Each row is a point on a tangle of strands that fork and nearly touch. The rows are in no order.
In the rows, 128 means zero.
Two points are linked if the straight distance between their rows is under 130. Some points are linked to none.
rivi: [ 90 122 114 123  86  86 138  92  92 132 100 133 157 144 145 107 107  87
  68 123 159 119 121 110 170 104 139 128 152 107 132  83]
tuzot: [168  59 114 174 122 106  87 179 164 193 144 107 110 117 147 125 162 133
 124 120  79 105  87 160  71  88 168  94  81 121 139 168]
kima: [115  84 153 101  98 113  66 154 113 179  93 119 178  83 126  89 183 151
 131  77 123  99 115 168 156  87 156  87  89 123 144 143]
labo: [ 60 122 139 111  96 154 117 136 147 171 110 124 109 120  94 122  66  91
 145 134 130  95 105 108 138  59  96 179 161 151 106  48]
Nodo: [158 152 118 132 172 163 151 134 110  85 126 121 118 132 131 144 139 134
 163 130 140 147 147 137  67 165 141 162 213  94  98 144]
sikeb: [109 173 141 142 161 139 141 112 145  97 151 141 113 136 131 163 106 154
 158 146 132  82 112  94 153 193  82 144 146 161 137 116]
zav: [123 114 127 139  97 155 109 141 136  80 126 100 119 136 112  88 109 109
 140 121 117 106 171 135  94 122 184 156 230  87  86 122]
Zuli: [138 126 160 137  97 148  83 178 150 150 140 103  94 129  80 127 115 141
 167 139 109 120 155 121 103  95 172 149 149 135 102 153]
Futod: [111 115 126 124  72 151  94 156 157 187 110 116  92 125  94 102  97  76
 123 135 112 119 135 115 141  67 136 164 183 145 111  75]
bobip: [124 156 123 120 135 108 131 132 145 134 140 172 155 156 129 154 126 143
 118 151 130 125  89  76 173 164  87 104  59 140 124  80]
kedos: [126 121 146 144  98  94  98 141 145 150 130 134 137 106 131 122 132 191
 127 104 105 108 139 110 148 140 151  77  66 165 136 155]
supi: [130 168 174 128 108 129  91 115 133 109 130  80  94 111 103 131  95 134
 118 128 137 110 111 121 141 164  66 134 137 190 136 131]
sodi: [112 131 113 162 148 100 170  92 122  98 159 165 114 151 166 153 154  97
 169 126 132 120 124 108 144 151 105 138 114  75 128 109]
napog: [173 164 130 109 178 112 110 142 137 156 148 130  99 124 161 167  99 133
 150 134 120 157  70 163 100 162  19 116  94 101 128  94]
nit: [151  92 118 135 111 119 118 160 123 173  92 160 169 143 117 130 161 133
 125 124 136 141 153 140 135 104 198 117 133 132 141 154]
duluf: [131 153 112 130 159 190 182 108 121  72 132 115 117 110 118 123  84 136
  93 133 137 133 129 125 121 195  83 160 224 173 164 111]
mupap: [188 128  99 116 172  98 149 141 114 158 154 118 136 119 145 146 203 151
 153 149 135 168 134 160  79 138 144  95  18 112 102 182]
Tedot: [104 140 128 150 107 153 138 140 110 124 145 140 131 131 148 131 103  90
 125 133 142 101 131 108 128 112 134 169 186  95 117  89]
Doku: [165 112 102 144 132  76 114 144 130 190 130 148 153 151 151 124 201 186
 128 110 103 131 124 124 146 129 137  59  30 107  92 150]
sada: [112 104 186 112 108 133  96 103 138  90  91 115 116  90  66 101  81 134
 164 117 113  99 130 107 132 103 136 167 164 181  91 145]
tene: [139 162 156 106 131 162  84 152 134 125 126  57  91 117  94  98  52  79
  64 139  83 193 107 159 103 124  98 135  90 133 170 161]
fibeb: [ 76 139 126  79 150 119 166  91 103  99 111 167 162 142 111 144  98 110
 128 150 162  92 108 101 168 122 110 151 145 117 118  48]
dun: [170 115 111 101 144  63 152 117 117 138 137 127 140 147 135 125 192 176
 148 135 143 143 147 134 125 134 146  84   9 114 101 167]
Kufa: [124  90 137 137  70 170  88 115 144  69 112 104 136  98  96  84  85  99
  90 136 122 120 161 116 141 125 176 122 191 162 126 133]
zap: [ 95 100 131 125  64 125  95 109 123 165 110 127 145 124 145  98 122  83
  75 122 165 117 132 145 159  79 145 105 172 120 142 104]
visig: [105 107 133 113 143 110 130 144 144 200 103 189 147 152 148 156 159 168
 168 107 122 105 133 104 152  98 125 116  97 139 148  91]
dud: [110 142 158 119 102 141  82 127 134 124 133  56  95 104  86 105  69  93
  95 129 141 130 102 149 147 128  95 122 114 175 115 137]
zetig: [ 94 118 127 112  73  93 130  72 111  83 110 138 142 124 145  99 110 107
  93 106 124 125 145 112 161 135 165 113 118 124 142 114]
bulek: [124 123 108 118 133 126 122 173 137 237 113 174 153 141 170 147 157 147
 118 119 103 125  89 121 159 122  98 106  78 129 157  65]
mar: [126 117 109 131 137 103 148 117  87  89 126 132 158 131 148  91 157 132
 148 128 166 103 143 112  84  86 197 140 167  64  59 158]
voz: [167 154 141 106 146 108 171  99 131  75 152 156 115 153 122 151 168 178
 147 116 134 181 134 105 149 187 106 101  56 137 124 153]
zesup: [142 109 110 147 142 115 155 120 104 134 141 110 159 144 139 121 177 143
 162 160 170 120 149 129 112  94 198 126 117 100  70 183]
val: [140  84 120 141 115 132  93 193 166 150 147  75  93 128 100 107 123 118
 165 135  94 112 161 154  75  89 189 120 122 124 129 176]
pazoz: [ 88 134 130 115  90 125 161  66 106  66 127 119 120 139 164 118  93  96
  87 116 128 143 126 109 154 153 102 127 125 137 152 106]
nesig: [109 123 113  94 101 145 141 165 120 205  79 128 145 124 114 111  88  86
  48 128 108 173 132 132 154  81 149 147 137 135 159  93]
Mizi: [108 144 133 123 159  92 159  79  97  84 143 102  89 146 130 115 145 161
 162 135 158 116 161 138 110 162 126 126 119 141 112 212]
tapof: [145  64 111 158 127 115 130 177 159 191 139  77 121 120 133 120 157 129
 157 130 113 125 138 174  69  59 182 102  89 120 118 167]
Kon: [145 184 126 170 192 177 146 164 113 111 157 153  99 132 136 169 142 131
 140 140 143 170 131 148  81 161  99 161 213  89 123 148]
pab: [ 90 164 134  90 137 137 154  78 110  55 109 139 143 110  89 127  57 122
 107 121 150  95 101 103 151 150  98 166 184 144 117  79]
zeva: [166 119 141 138 121 141  96 170 142 170 108 146 130 124 122 129 121 108
  92 129  81 147 107 126 104 109 140 128  82 123 163 126]
sir: [111  74 106 128  78 158  76 138 143  84 146  95 131 113  80  85  82 108
 101 131 115 121 175 145 126 138 194 129 214 107 104 140]
gife: [190 127 140 128 151 122 124 117 127  95 133  99 100 115 155 136 148 126
 165 114 139 181 144 191  91 141 105 107 126 113 154 181]
puzep: [147 168 138 138 136 132 107 145 162 146 158 150  98 147 145 170  97 146
 161 148 103  92 100 100 120 152  89 140 104 167 129 100]
romoz: [ 80 140 123 138  89 142 132  61 111  54 129 113 107  94 127  77  70 103
 109 116 120  96 156  99 124 163 134 142 205 152 116 115]
nol: [117 169 138  87 143 154 136 127 137 101 130  82 100 118 119 117  70  86
  38 141  79 196 115 138 118 134  87 144  79 149 192 151]
Kig: [167 134 118 167 159 176 132 162 138 147 166 150 128 153 137 156 152 126
 148 147 126 138 131 117  73  93 155 186 169  88  97 145]
pani: [163 148 151 120 137 137 105 156 128 128 131  91  90 124 119 122  79  91
 120 134 110 180 108 152 117 128  90 131 131 103 166 135]
nem: [116 101 122 112 132  91 125 122 126 213 102 169 162 145 128 135 179 170
 143 102 145 104 134 133 164  85 163 122 123 139 130 133]
rida: [ 94 111 146 114  74 139  54 166 124 187 120  95 151  67 112  92 106 113
  65 102  92 148 119 141 161  98 126  97  79 148 156 129]
tafo: [136  90 111 140  89 109 137 106 100  80 120 114 173 125 131  88 139 109
 128 112 150 123 174 150  93 111 213 120 166  86 111 149]
Tel: [ 91 166 118 153 185 136 168 102 114  82 145 144 103 127 144 142 132 192
 172 126 143  83 139 117 124 184 122 146 184 149 122 158]
bibos: [172  96  94 130 137 104 168 129 110 176 110 176 155 143 155 164 186 135
 140 140 144 160 140 130 125 112 179 110  89 105 124 137]
Mami: [145 129 115 183 138 112 147 118 143 147 175 166 131 154 180 143 170  94
 147 129 139 112  82 114 139 123  78 127 101  81 109  92]
gaf: [ 71 161  87 115 195 159 201  75  97  55 158 166 135 123 152 134 134 168
 114 110 156 109 104 111 149 212  65 138 208 119 131  77]
bag: [ 70 113 155 121  94 143 122 101 123 104  95 133 107 121  81 105  91 104
 140 126 126  85 126  94 145  83 120 187 181 182 104  78]
voki: [166 138 138 116 160 120 133 134 125  93 134  88  90 122 130 142 136 160
 124 127 132 179 175 195  78 152 131  96 112 147 176 230]
dod: [ 96  88 119 143  61 134  79 142 155 160 121 109 134 118 122 103 122  90
  77 124 120 140 134 150 150  86 145  83 116 154 172 146]
susul: [147 157 142  93 177 102 182  69 118  68 128 127 110 157 126 137 162 192
 160 140 144 143 154 139 129 190  94 119  98 145 127 187]
pap: [111 130 107 104 114 166 152 161 124 166  91 138 164 138 102 135  67  99
  79 156 108 152 146 102 145 113 141 154 154 174 147  69]
Teg: [129 156 105 157 178 177 163 143 137 130 157 170 114 135 161 183 150 134
 188 161 129 127 148 118  93 153 145 173 137  95 106 134]
sal: [142 134 123 150 136 111 121 118 128 131 149 143 131 150 118 142 160 158
 173 160 160 111 137 108 121 127 160 124  92 128  94 182]
kaso: [128 150  92 113 133 103 125 157 149 204 150 172 150 152 149 160 124 127
  91 155 120 141  73 125 169 130  82  94  50 123 134  48]
movaf: [207 126 126 152 179  88 128 125 140 142 152 120 109 137 169 158 169 136
 164 129 111 152  98 165  62 132 114 113  60 108 111 161]
rin: [ 84 172 120 106 149 119 177 123 101 127 138 105 146 141 123 154  75 109
 131 156 171 128 104 125 173 119  91 139  97 137 118  56]
mav: [102  72 138 118  95 129  61 162 132 229 104 101 142  99 137  95 171 128
  94  56 108 113 103 183 156  79 137  91 122 131 162 138]
Surev: [105 103 138 118 143 100 124 102 111  78 129  74  96 111 105 103 134 153
 193 133 159 111 173 144  94 144 149 119 146 123 104 200]
dafu: [105  97 147  95 138  73 110 137 112 199  76 134 163 119 123  99 188 183
 143  76 148 125 125 150 161  99 167  82  84 129 133 156]
vut: [173  88 109 156 132  86 116 155 148 221 122 141 134 132 166 133 192 155
 129 131  82 101 104 140  93  95 146  90  61 126 109 140]
vanun: [117 101 130 105  82 151  76 199 126 203 102  74 139  86  77  82 120 105
  58  91  88 170 121 169 148  76 138 123 108 137 144 114]
Mis: [160 106 164 114 102 122  82 155 116 111 113  93 139  98 111 120 140 103
 128  98 131 142 114 167 130 101 121 112  77  93 164 130]
kug: [115 136 189 118 135 110 104 105 124  82 105 109 105 104 105 129 100 130
 166 118 135  83 125 112 147 146 111 146 132 153 127 155]
nupoz: [144 146 137 152 109 108  84 143 159 143 139 133 110 133 143 132 119 171
 141 138 108  74 121  90 139 144 141 112  83 170 122 121]
fano: [123 135 131 152 167 123 141 127 130 135 154 142 108 145 150 152 143 157
 205 125 146  98 129 109 101 131 139 150 117 119  91 142]
goz: [113  95 147 141  68 155 100 126 158  91 106 107 146  89  92 112 107 134
 109 131 108 124 159 124 138 107 155 107 128 210 141 164]
fuzi: [183 114 113 157 133 113 145 135 134 204 131 187 173 151 163 151 209 121
 128 117 140 144 110 138 142  98 126 114  95 117 131 112]
Biba: [176 107 124 183 139 109 121 138 140 200 139 169 166 152 182 150 180  96
 105 134 136 117  71 127 126  78  84 128 104  93 111  86]
kizo: [132 155  98 149 197 113 172 102 143  76 182 185 121 161 165 149 199 130
 189 124 146 132 116 107 155 171  80 135 123  58 100  97]
nugi: [181 148 146 126 148 149 131 145 125  85 131 122 107 120 131 144 127 107
 123 135 127 182 146 154 104 158  86 138 153 108 186 168]
fegi: [114 102 134 128 125 137 103 133 122  71 131  71 114 125 100 104 126 129
 175 140 143 121 176 149  74 116 190 137 182 105  85 175]
tiven: [ 94 164 123 103 157 124 176  53 117  25 136 138 139 123 121 117 102 145
 102 115 148 106  87  94 149 190  69 144 184 128 136  92]
mobaf: [100 173  96 141 188 151 173  94 104  69 160 183 132 131 158 139 174 137
 140 112 168 132 126 122 149 195  72 129 184  63 113  98]
liti: [137 138 124 109 125 149 151 129 125 119  96 167 169 126 132 155 109 123
 104 138 129 148 140 109 144 124 140 141 144 148 158  87]
fal: [100 163 115 148 182 100 180  95 119 106 157 139  88 155 151 130 152 162
 205 136 151  97 159 116 110 168 114 123 138 120 101 168]
moza: [111 148 132 117 103 149 161  90 134  72 124  97 108 120 154 135  78  89
  65 137  97 180 148 126 121 159  94 128 112 159 190 139]
gagu: [133 111 146 134  90 164 103 182 143 153  88 131 106 135  91 132 107 123
 132 136  92 123 143 115 118  91 158 159 166 148 129 115]
vafep: [132 153 134 124 152 158 137 109 101  56 126 123 123 115 122 135  98 135
 121 124 129 134 142 131  97 179 115 164 235 145 120 126]
rez: [146 134 105 126 126 128 153 104 108 119 108 197 168 145 136 149 141 106
 131 143 152 147 135 103 145 128 144 134 147  92 129  80]
lezad: [103 168 110 134 143 162 157 159 151 163 151 125  94 133 120 163  53  90
 120 170 115 108  94 112 132 129  95 168 140 131 142  83]
Gaz: [112 148 119 136 145 165 180  99 146  89 130 112 115 125 133 156  79 119
 101 154 114 108 109  95 148 183  75 161 167 179 168 125]
Bufa: [165 166 155 106 122 120 123 106 135  97 137 162 143 129 115 143 150 178
 126 114 127 135 113  90 169 182 102 102  56 171 129 123]
liso: [122  85 126  98  78 162  92 180 134 201 109  88 162 131  74 108 122  93
  55 128 120 174 120 159 161  82 148 131 142  99 133 101]
tuk: [140 113 129 128 100 100 140  89 102  60 123 139 149 148 136 119 163 128
 124 122 150 126 158 122 138 126 181  93 117 102 125 139]

A fork is a point with three links. Follow the links from the first point to the second and name the forks in between, in order.
fibeb, bobip => nem
bulek, fano => Mizi > fal
sodi, zav => nem > Mizi
kedos, sodi => sikeb > fal > Mizi > nem
nupoz, moza => sikeb > fal > fano > zetig
sir, dafu => Mizi > nem
kima, sikeb => nem > Mizi > fal

Follow the links from the first point to the second, and from the first to the third. Name the last point that the two ways share.
voz, vafep, zap => fal
moza, liso, Tel => zetig
bobip, rez, kedos => fal
nem, sir, dod => Mizi

A fork is a point with three links, a tip a point with one. Leave the first point through the second and follow the links. Name the first fork or tip that comes.
zap, dod => rez
val, Zuli => dud
fuzi, Biba => rin
gaf, mobaf => nem
rez, liti => zetig
Futod, gagu => movaf
